A landscape with many valleys, sampled at points; each row gives a point and its height.
A ball rolls from a point to the lowest of its 6 nearest points, and stops where none of them is lower. Distance is the straight distance between rows; heights are no part of it.
<472>: [-22 -25   6 -10  16  17  -9  -2 -20   7   7  16   4 -21  11  41  -4   9
  17 -18]  height 592
<20>: [  9  11  -1  19 -16   6 -14  19  -1   0 -21  -8 -12  17  16  27   9  16
 -18 -13]  height 107
<499>: [-30 -17  -6 -21  22  18 -14  -6 -16   0   6  31  -3 -27  12  37  -2  -8
  15 -20]  height 688
<531>: [ -3 -10   2   0  12  -2   5 -16 -17  -5  11   1  -4   5  -8   5  -9   4
  12   1]  height 318
<397>: [  7   6   7  17 -22  -4 -21  28  18  -1   3  -4  10 -14 -19 -37  36   0
  -7  17]  height 538
<612>: [ 12  11   1  16 -19  11 -16  18   3   2 -13 -16 -21  18   8  19  10  16
 -20 -12]  height 222
<361>: [  8  19   2  19 -11   4  -7   7  -3   4  -3 -10  -9  10  10  17  10  15
 -17 -12]  height 179
<43>: [  4  -7  11   6 -25   0  -7  24  21  -3  -5   7  15 -10 -25 -38  12   8
   0  27]  height 162
<358>: [ -2  -8  -7 -23  15 -12  16 -15  -2  -6  -5  11   2  -3   0   7 -15 -19
  14  10]  height 485
<551>: [ -4   1  -3   7  12   3  -2   6 -10  -5  -8  -1   1  -1   4  33   0   9
  -9 -21]  height 618
<3>: [  9 -16  -4 -12  -7  -4  19   3  30  -4   9  12   2  -6  -6 -34 -13  -9
  12   7]  height 347
<584>: [ -1 -12  -1  -9  18   6   6 -11 -18 -10   5   2  -6   5  -9  12  -4   6
  13  -3]  height 332
<439>: [ -3  16  11  14 -19  -1 -17  12  10  10  -1 -14  11  -2  -1 -21   5   0
 -14   7]  height 474
<128>: [ -2   3  -5  -6  -3   1  -2   7  24  -3   0  -3   0   5  -6 -32   3   0
  -6   3]  height 156
<737>: [ -2   2   3   5 -10  -4  -7   0   9  -7  -9 -10   5  10   1 -12  -6  -6
 -12   0]  height 321
<435>: [-25 -12  -6 -23  23  11  -9  -1 -17  -1   0  28   2 -18   6  35  -8  -6
   8 -16]  height 597
<208>: [ -2   4   2   6  -5  -7  -3 -10  -2  -5  -1   1   5   8   2  -5  -2 -12
  -2   2]  height 436
<851>: [  7 -11 -12 -16   3  -6  24  -4  21  -7   7   5  -3  -4  -4 -27 -14 -11
  12   2]  height 349
<571>: [  9   3   2  13  -4  10  -3   0 -11   1   0 -16  -5   7   2  15  -4  21
 -11 -15]  height 317
<582>: [  7   2  -8   4   3   7  -1   0 -13  -7   0 -10  -7   4  -1  17   1   7
  -7 -19]  height 404
<320>: [  8 -10  -9 -24  21 -16  37 -13   0   9  10   4   6  -9   2 -12 -22 -12
  17  10]  height 488
<759>: [  1   3   0  -1   5  -7  13  -7  16   5   6   3   2   6   3 -26  -8   4
   3  14]  height 348
<367>: [  1  14  11  20 -26   3 -15   6   5   7  -2 -14   5   5   3 -11   9  -4
 -13   0]  height 417
<184>: [ -2  -9   3  -5   6  -8   7 -17  -3  -5  -3   3   6  11  -5  -3 -14  -5
   9   9]  height 450
<211>: [ -7   4  -1   4  19  -1   2  -4 -20   5  -2   5   4  -6   4  31   3   3
  -2 -15]  height 341
<742>: [ -9  -4 -14 -24  35   5   9 -14 -17   1   6  17  -5  -9  -2  20   1  -8
  10  -4]  height 476
<102>: [  6  -3  -9 -22  21 -15  30 -14   5   6  10   6   5  -8   4 -10 -15 -18
  12   9]  height 463
<480>: [ -1  -2  -1  -4 -10   2  -6  11  25  -3   1  -5   1   2 -13 -35   6   0
  -1  10]  height 61
<295>: [ 11  21   3  23 -13   9  -5   9  -1   7  -8  -9 -14  13  12  19  12  13
 -17 -14]  height 176
<692>: [  2   0  -6   7  -3   6  -2  -5  -7 -16   2  -8  -6   9  -4   8   2  -5
  -3 -16]  height 354
<85>: [-11 -10 -11 -23  29   8   1  -4 -19  -4   1  10  -1 -10  -5  25  -8   3
   6 -10]  height 414
<684>: [  1   4   8  11 -12  -1 -14  15  14  10   7 -10   7  -5 -13 -39  17  10
  -1  18]  height 681
<23>: [ -4   5  10   8  -9   4  -9  14  12   8   2 -13   7   1  -3 -31   3  12
 -13   8]  height 343
<529>: [  0   0  14  11 -21   5 -10  -1  -2  -2   1 -14   6   9   0 -10  -7   6
  -5  -2]  height 378
<156>: [ -7  -8   0   7   6   8 -10   2 -12   0  -3  11  -5 -10  12  47  11   2
   4 -19]  height 621
<560>: [ -2 -19  -3 -14   8  -9   7 -15  -8 -14  -2   2  -1   7  -4   4 -15  -7
  12   6]  height 410
<359>: [ -9  -8  -1   3  10   6  -7  -1 -20   5  -2  12   4 -16   9  42   9   0
   7 -15]  height 493
<936>: [ -7   9  -2   0  -3  -8   2  -6   6  -5  -5   1   9   8   2 -12  -2 -12
  -8   5]  height 355
<425>: [ -4   3   2   5  -9   2  -6   9  16  -3  -3 -13   4  10  -4 -27  -7   4
 -10   4]  height 216
<319>: [ -1 -12  -4 -17  15  -3   5 -17  -8 -15  -2   4  -7  -1  -6  12  -9 -12
  13   0]  height 397
<134>: [  5  -3 -11 -24  17 -16  27 -12   7   1  -1   9   3  -8   2  -5 -14 -18
  12  11]  height 451
<230>: [-23 -14  -6 -21  32  10  -3  -1 -19  -7  -2  16   4 -14   0  33 -11   3
   4 -13]  height 518
<188>: [  7  12   6  16 -31   9 -21   8   5   1   0 -18 -10   6   5  -2  11  -7
 -16  -9]  height 458
<944>: [  1   8  -7   4  10   1   3 -13 -18   0   7   2  -5  -1   0  13   5  -2
   3 -10]  height 201
<313>: [  0  -5  -7 -22  14 -13  16 -12   7  -7  -6   3   5   2   2  -2 -18 -16
   8  10]  height 489
<488>: [ 12  11   1  14 -30  16 -21  17   8   5  -2 -19 -17  16   3   6  13   5
 -14 -12]  height 390
<958>: [ -3 -14 -10 -21  26   1   5 -14 -13 -11   1   9  -9  -5  -8  16  -2 -13
  12  -1]  height 401
<905>: [  7  -9   3  -5  -9  -2  17  -3  21   5   9   8   1   1  -6 -37  -7   0
  10  15]  height 297
<666>: [  4  -7   4  11   2   4  -3   8 -13   0 -10  -2  -1   3  10  39  -1  18
  -5 -14]  height 313
<262>: [  1 -10  -3 -21  17 -10  21 -19 -13   3   1  15   4 -11   0  10 -17 -18
  17  17]  height 561
<949>: [ -5  -9  -9 -21  18  -8   9 -18 -12  -8  -2  14  -4  -6  -3  11  -8 -21
  18  10]  height 501
<55>: [  3  11  10  19 -26   4 -10   2  -2   7   5 -15  -4   8   3  -1   7   2
  -6  -3]  height 464
<136>: [  1   5   1  -3  -8  -4   4  -1  23   2   4   4  -3  -1  -3 -40  12  -4
   3  15]  height 211
<942>: [  9  -1 -11 -20  13  -9  28  -9  16  -4   8   8  -2  -4   0 -19 -15 -16
  12   6]  height 392
<836>: [  9  15   2  22 -17   3  -9  13  -6   3 -17  -2  -9   9  16  32  13  10
 -14 -14]  height 128
<73>: [ -2   3  12  12 -18   3  -8   4   4   2  -4 -15  10   9  -1 -16  -5   4
 -12   1]  height 316
<682>: [-11  -5   1  -9  27   3   4  -7 -22  -1   7   6   4  -5   2  26 -10  12
   5 -10]  height 325
<474>: [  7  13   4   9 -17   1 -20  35  17   2   2 -17   5 -10 -15 -35  27   4
 -14   2]  height 650
<935>: [  1   2  -1   0 -17  -5   2   7  30   1   2  11   4 -10 -11 -37   6  -9
   2  19]  height 278
<891>: [  3  16   3   8 -19   0 -18  29  17   4  -1 -19  11  -5  -9 -27  19   0
 -20   1]  height 675
<672>: [  2   8   7  18 -35   9 -26  17  12  -1  -4 -16   0   6   1  -3   9  -4
 -17  -6]  height 467
<315>: [  9  11   4  20  -5   2  -2   4 -11   9  -2  -9  -7   9  12  24   6  21
 -15 -10]  height 184
<583>: [  6   2   9  14 -24  -8 -18  28  14   0  -2   2  15 -14 -17 -38  31   2
  -3  25]  height 468
<37>: [ -6  -9 -12 -22  25  -3   8 -19 -16  -2   3  14 -11  -8  -7  17  -4 -12
  15   5]  height 473
<314>: [  3   7   6  20  -4   1  -6   5 -10   8 -11  -3  -2   5  14  36   6  21
 -10  -8]  height 163
<60>: [  8 -10  -8 -16   8 -12  35 -15  11   6  17  15   5 -12   2 -27 -14 -20
  23  12]  height 575
<53>: [-14 -15   7  -6  15   7  -2  -1 -21   5   3  14  10 -16   6  37  -4   9
   8 -11]  height 462
<6>: [ -2  -4   3   3   4  -6   2 -23 -14  -6   3   0   0   7   1   3  -5  -7
   8   6]  height 312
<717>: [ -5   1  -4   1  23   0   5  -8 -23   1   8   4   1  -1  -2  22  -2  12
   2 -12]  height 275
<266>: [ 11  11   4  20 -10   6  -1   3 -10   8   3 -16  -7   9   7  10   7  20
  -8  -9]  height 279
<189>: [  1  -4   3   7  -9   4 -10  -1   2 -11  -5  -9   1  10   0  -7  -5  -3
  -3  -6]  height 405
<887>: [  6   8   9  22 -19   9 -23  24  -3   2 -26 -13 -15  28  12  25  10  26
 -17 -10]  height 151
<31>: [ -6   9  -1  -1   2 -11  -2  -2  16  -3  -4  -2   7   6   4 -20  -3  -6
 -10   5]  height 182
<915>: [  0   4  -2   6   2  -4   1 -20 -12  -6   5  -1  -4   3   0   5   3  -8
   1   0]  height 157
<565>: [  3  -2  -2   1  -7  -6  12  -4  18   9   8   8  -2  -1  -3 -34   2  -1
   9  14]  height 283
<405>: [ -4   0   4  -3   6 -11  13  -9   3   2  -2  -1  11   8   7 -14 -15   2
   1  12]  height 461
<375>: [ 14  12   4  17 -21  14 -13  24   3   0 -11 -19 -16  24   8  12   9  26
 -17 -11]  height 346
<411>: [  5   5  -6   4   6   4   1  -5  -8  -7   0  -7  -6   2   0  13   4  -2
  -1 -15]  height 303
<187>: [  0  15   7  12 -12   1 -14  16  15  10   7 -13   7  -2  -8 -35  16   6
 -10  12]  height 619
<733>: [  0  -7  -4 -21  19 -15  25 -16  -6   4  -1  13   6 -11   4   4 -20 -18
  19  18]  height 504
<288>: [  7   0   2  13  -7  10  -1  -3  -8  -4   7 -16  -7  10  -1   5   2  11
  -6 -12]  height 435
<198>: [  3  -5   5  -2 -21  -1  -8  22  28  -7  -3   9   4  -7 -21 -39   8   2
   2  21]  height 28
<683>: [  2 -10  -4 -24  20 -13  30 -17  -8   8   3  10   6 -11   2  -2 -21 -15
  17  18]  height 497
<489>: [ -4   5   6   2   3 -12   5 -13   3   0   1   1   7   6   4 -11  -5  -8
  -2  11]  height 477
<816>: [-20  -1  -9 -25  39   2  -3 -10 -16   4  -1  24   1 -16   5  27  -6  -3
   7  -5]  height 507
<46>: [  1  -7   2  -1 -16  -6  10   3  22   8   8  14   6  -8  -3 -33   3  -2
  10  18]  height 342
<431>: [ 12  18   3  22 -18   5 -11   2  -4   9   2 -13 -14  10   4   5  13   5
  -9  -9]  height 320

For each start below, name the point where the ball stops.
<37> => <915>
<949> => <915>
<435> => <915>
<358> => <915>
<851> => <198>
<759> => <198>
<189> => <198>
